Each row is a point on a tangle of strands that fork, close into loops and nearly touch. The rows are in no order.
In the rows, 128 means zero.
Points whose rows are less than 96 apart are linked; no others are. Some points are linked to none.
J366: [140 136  83 193 115 127 133 113 142 158 146  60  95 111 159  82 154 150
 104  82]
J527: [107 122 195 115 155 108 134 115 144 149 161 140 132 109 119 128 128 124
 129 164]
J571: [122  85  72 138 142 123 227 143  99 118 106  92 133 150 151 131  87 131
  78 107]
J49: [138 143 134 133  97 131  70 123 145 172 147  65  95 165 116  73 174 163
 138 139]
J343: [121 115 132 134 122  68  52 156 146 157 118  88  74 140  93  81 138 113
 133 126]
J596: [157  96 109 166  77 109 158 150  63 157  99 136 143 142 129 147 154 143
  83 149]
J119: [139 122 148 128 147 166 168 108 118  87 114 185 162  65 144 155  91 122
 132 100]
J163: [ 98 169 154 184 155 141 140 114 158 134 126 119 116 103 154 156 150 102
 159 148]
J196: [128 153 166 174 138 149 114  99 161 180 181  79 103 104 101  85 156 146
 102 123]
J94: [131 188 168 178  99 145  70 137 163 111 129  98  93  96 133 122 151 140
 139 122]
J231: [148 101 131 111 102 125  88 120 111 175 143 100 106 182  88  83 160 164
 130 145]
J29: [159  94 121 119  96 105 163 177  91 102  84 147 122 129 101 147 113  82
 103 112]
J271: [ 73  85 145 111 189  99 206 105 124 159 146 118 128 129 120 138 114  81
 125 182]
J620: [ 66 132 131 181 130  84 128 118 132 190 102 101 129 125 155 124 164 104
 146 179]
J693: [105 125 172  79 151 126 118  87 160 145 172 143 165 117 134 107 120 161
 141 147]
J583: [131 105 106 141 171 171 190  87 144 123 164 117 125 118 112 110 113 131
 117  98]
J876: [148 122 135 180 111 145 194 136  97 106 132 103 104  91  77 126 112 146
  57 101]
J943: [139 112  94 186  85 108 188 154  71 139  96 119 124 147 162 151 143 137
  76 121]
J395: [122 170 132  92  58 144  44 110 131 103 161 158 152 134 126  88 117 183
 119 147]
J481: [149 118 141  83  91 117  59 138 113 132 129 133 121 178 103  91 137 168
 138 146]
J132: [106  71  92 115 145  98 141 124 117 170 129  73 104 117 119  95 104 120
 106 103]
J391: [140 133  93 213 131 144 207 123 106 118 132  87 104 173 159 142 125 155
  74  98]
J212: [150  99  59  98 117 128 124 160 101 139  87 126 119 186 127 141 127 114
 155 101]
J203: [193  70 122  85 168 138 107 111  85 117 152 181 150 144  73 114 105 147
  98 173]
J7: [183 116 120 117  82 102 119 193 107  99  80 155 117 130 107 147 116  86
 113  89]
J679: [187  95  97 106 154 157 147 151  94  67 107 192 143 133  93 156  80 104
 111 121]
J585: [ 92  98 131 102 137 109 110  92 129 224 149  79 141 117 145  83 139 141
 131 141]
J619: [121 123 106 187 125 126 201 130 102 138 126  95 117 153 153 151 147 135
  87 124]
J499: [163 113  87  72 144 138 117 148  87 111 102 191 173 186 129 160 112 132
 143 182]
J793: [110 123 145  69 120  87 106 145 141  94 120 177 169 102 140 166 122 125
 127 112]
J27: [143  89  50 146 144 158 152  92 115 151 145 100 126 156 141  86 125 170
 119  86]
J869: [151 105  71  87 139 127 169 168  97 130  88 154 135 196 125 163 115  94
 157 128]
J400: [151 120  99 146 164 185 167  93 141  99 163 129 109 157 101 118 129 142
 133 104]
J214: [131 113 167 127 114 103 165 170 101 118 100 146 119 111 119 174 122  75
 112 148]
J673: [ 43 110 121 181 163  80 135 117 141 182 107 103 115 128 136 113 137  92
 153 162]
J44: [122 169 189 158 103  94  60 154 150 131 127 122 108  98 118 124 140 124
 128 147]
J522: [136 150 126 117  91 110  84 157 134 131  93 123 135 135 171 137 144 108
 155 138]
J428: [183 181 126 140  65 146  82 179 118  92  84 168 138 132 136 156 134 135
 140 109]
J627: [118 111 132 133 170 160 192  79 147 130 150 126 138  99 146 135 123 112
 136 119]
J234: [136 172 153 147 111 160 136 128 124 125 120 131 131 181 136 176 163 133
 155 167]
J915: [114 156 148 178 137 155 180 119 121 121 120 119 117 101 149 182 144 101
 135 124]
J878: [ 66 137 128 148 213 125 153 105 184 133 140 131 126 143 151 133 126  87
 179 160]
J666: [161  73  98  98 152 147 168 122 105  84 117 171 143 126  88 117  79 104
 108 112]
J273: [ 74 158 152 150 184 125 138 101 176 132 135 135 141  98 163 150 130 105
 168 155]
J33: [166 136 124 147 127 170 100 112 164 110 153 120 107 111 112  93 134 149
 139  75]
J75: [146  92  35 150 162 161 193  98 106 119 124 128 139 161 140 117 113 146
 113  97]
J317: [103 186 130  98  48 114  67 154 130 117 105 144 159 115 190 144 137 125
 146 134]
J852: [138 157 127 180 102 166 131 100 140 143 129  96 124 112 156 129 165 144
 135 120]
J169: [115 114 111 131 137 134 142  93 125 174 149  88 124 167 141 110 168 153
 144 143]
J450: [110 123 127 166 109  93 144 143 107 160  98 104 119 117 156 150 164  93
 126 152]
J996: [ 74  93 157  78 140  87 123  98 120 188 114 131 164 110 181 130 128 112
 154 180]
J258: [112 137 178 182 139 126 169 121 124 149 156  94  89  91  85 129 132 118
  86 146]
J306: [138 108 145 124 133 149 163 108 123 122 127 161 152 114 138 144 125 124
 142 128]
J319: [130 123 163 183 115 128 190 125  97 150 156  99 103 101  97 134 136 143
  65 131]
J644: [167 108 156 148  79 127 125 145  84 131 107 151 137 124 103 143 146 137
 105 151]
J373: [126 163 107 113 127 108 107 170 156 121  93 141 139 128 172 166 132  88
 169 117]
J117: [130 157 108 204 116 147 130 113 154 136 137  69  94 100 145 110 163 131
 125 100]
J267: [119 114 183 124 136 121 193 151  93 124 120 154 127 130 106 182 123  89
 113 168]
J314: [ 92 133 116  44  84 100  83 138 106 123 104 181 194 147 175 150 113 138
 147 161]
J892: [205  89 110  85 160 148 105 142  74  82 132 195 144 142  88 156  96 137
  96 162]
J612: [137 157 141 183 128 175 201 123  89 104 101 139 114  89 123 175 132 113
 117 101]
J219: [138 152 148 155 138 136 122 145 157  95 117 122  96  78 122 134 118  95
 130  84]
J877: [ 98 166 170  97 113  80  83 158 143  85 128 161 148  69 113 181 132 125
 121 112]
J416: [136  97 133  86 183 147 166 118 160  87 165 128 110 141  68  98  81 116
 116  98]
J335: [109 149 137  65  76 110  39 137 133 110 150 137 133 175 116  95 134 172
 137 143]
J694: [106 136 141  78 142 122  93 104 168 124 160 131 154 120 155 103 124 153
 153 126]
J507: [117 146 165 117 110  69  40 150 159 138 129 109 103 124 117  99 141 128
 125 140]
J521: [174 135  73  80 152 136 147 163 100 119  95 189 163 213 122 180 114 115
 170 160]
J466: [156  65  50  70 129 131 102 157  93 142  86 131 115 192 110 140 100 114
 155  86]
J913: [134 145 130 150  98 103  51 136 147 176 133  55  75 134 108  70 165 139
 128 127]
J352: [ 89 155 158 113 156  78  82 140 176  87 148 151 126  71  99 144 117 125
 129 100]
J705: [ 57  88 120 128 192  89 166 105 136 181 134 104 115 141 133 119 119  92
 146 176]
J296: [139  68 136  81 173 147 188 108 138  92 149 140 131 123  66 107  71 111
 104 119]
J657: [ 99 155 126  67  48  98  73 138 110 121 108 162 180 130 184 139 128 130
 141 156]
J504: [130 158 121 104 149 123 136 164 150 108 125 155 137 156 148 172 134 103
 169 133]
J819: [126 128 125 121 108 163 113  80 132 157 144 110 151 152 148  92 149 165
 148 150]
J772: [200 140  97 130  70 123  97 194 106 101  65 160 132 132 127 148 125 102
 132  85]
J995: [ 98  84 171 120 159 103 214 137 105 137 137 123 120 125  89 154 119  88
  97 181]
J623: [151 153 136 151 147 145  93 119 184 104 160  94  81  90 100  75 123 121
 131  58]
J315: [ 70 140 162 112 190  77 106 124 184 103 158 152 133  84 101 130 101 114
 135 133]
J853: [120 162 153 187 152 128  96 135 177 104 142 109  73  84  90  96 115 103
 132  90]
J310: [125 208 141 147  89 152  70 146 172 109 134 106 105 149 154 135 159 147
 158 139]
J518: [198 166 102 145  86 173  62 151 111  83 100 165 142 127 122 137 125 153
 128 112]
J928: [ 69 110 145 100 142 100 100  84 137 205 133  97 150 118 167  97 133 129
 156 177]
J716: [100 107 158  79 133  83 126 122 132 135 115 156 162  96 174 149 119 104
 141 148]
J608: [139 165 139 175  89 163 135 111 121 143 122 104 130 160 152 150 181 144
 140 150]
J950: [128 136 145 112 142 141 142 128 140 118 128 154 135 155 144 155 140 131
 154 146]
J215: [122  76  71 121 136 116 189 133 111 132 117  88 120 125 134 116 103 115
  93  98]
J330: [138 197 148 142 137 170 134 151 125  71 110 164 130  86 132 172 123 140
 153  74]
J751: [165 104 146 138  68 124  95 124  92 158 114 137 154 113 114 101 147 153
 101 145]
J368: [135 102  69 148 124 131 133 105 124 176 147  76 119 120 148  71 135 163
 101  72]
J80: [118 125 132 104 198 146 156 125 180  85 168 127 104 134 107 125 101 108
 149 111]
J872: [144 156 155 149 141 182 177 125  95  86 103 176 131  79 122 164 109 126
 132  93]
J268: [112 136 196 143 168 132 149 113 146 141 170 126 106  85  88 121 118 122
 119 136]
J976: [133  99 107 138 122 126 137 118 105 179 152  88 105 181 104  96 158 168
 112 133]
J255: [ 98 195 125 104  98 125  60 149 167  98 149 115 126 150 149 136 146 146
 161 139]
J719: [174 129  97 140 129 179 122 118 141  97 124 140 125 143 120 114 132 140
 143  93]
J26: [132 177 162 139 131 145 103 145 148  74 125 150 118  61 128 150 122 136
 134  68]
J227: [110  87 128  98 143  99 100 106 131 190 138  85 122 114 125  81 123 124
 135 109]
J123: [161 125 148 133  71 150  87  92 106 150 123 145 169  90 132  92 127 164
  99 145]
J595: [140 155 147 109  83 165  81  92 135 133 157 146 156 131 134  83 125 179
 128 150]
J546: [ 94 122 138 101 197 104 133 125 178  96 152 144 123 110 130 130  96  99
 145 118]
J158: [121 126 114  58 111 119  99 140 102 107 113 194 194 157 145 147 116 152
 139 177]
J210: [ 91 162 126  65 113 108  52 126 162 112 158 113 133 151 145 103 133 162
 151 130]
J726: [141  88  52 155 156 149 221 118  94 105 116 109 140 172 142 129  87 155
  72 113]

A tip is a point with one link. Name the tips that can be reached along the links from each point below, in the order of the rows.
J521 -> J203, J878, J466
J7 -> J450, J518
J44 -> J876, J391

A fork is a point with three links, a tip a point with one. Leave the first point through the second and follow the links. Name the first fork or tip that comes.
J26 / J219 -> J306
J657 / J317 -> J950
J267 / J214 -> J518
J227 / J585 -> J203
J751 / J644 -> J391
J694 / J693 -> J876

How many points has the smallest loop of links through each point below? Write 0 if it is on no loop.
J583 -> 13
J395 -> 8
J507 -> 12
J995 -> 0
J80 -> 0
J751 -> 0
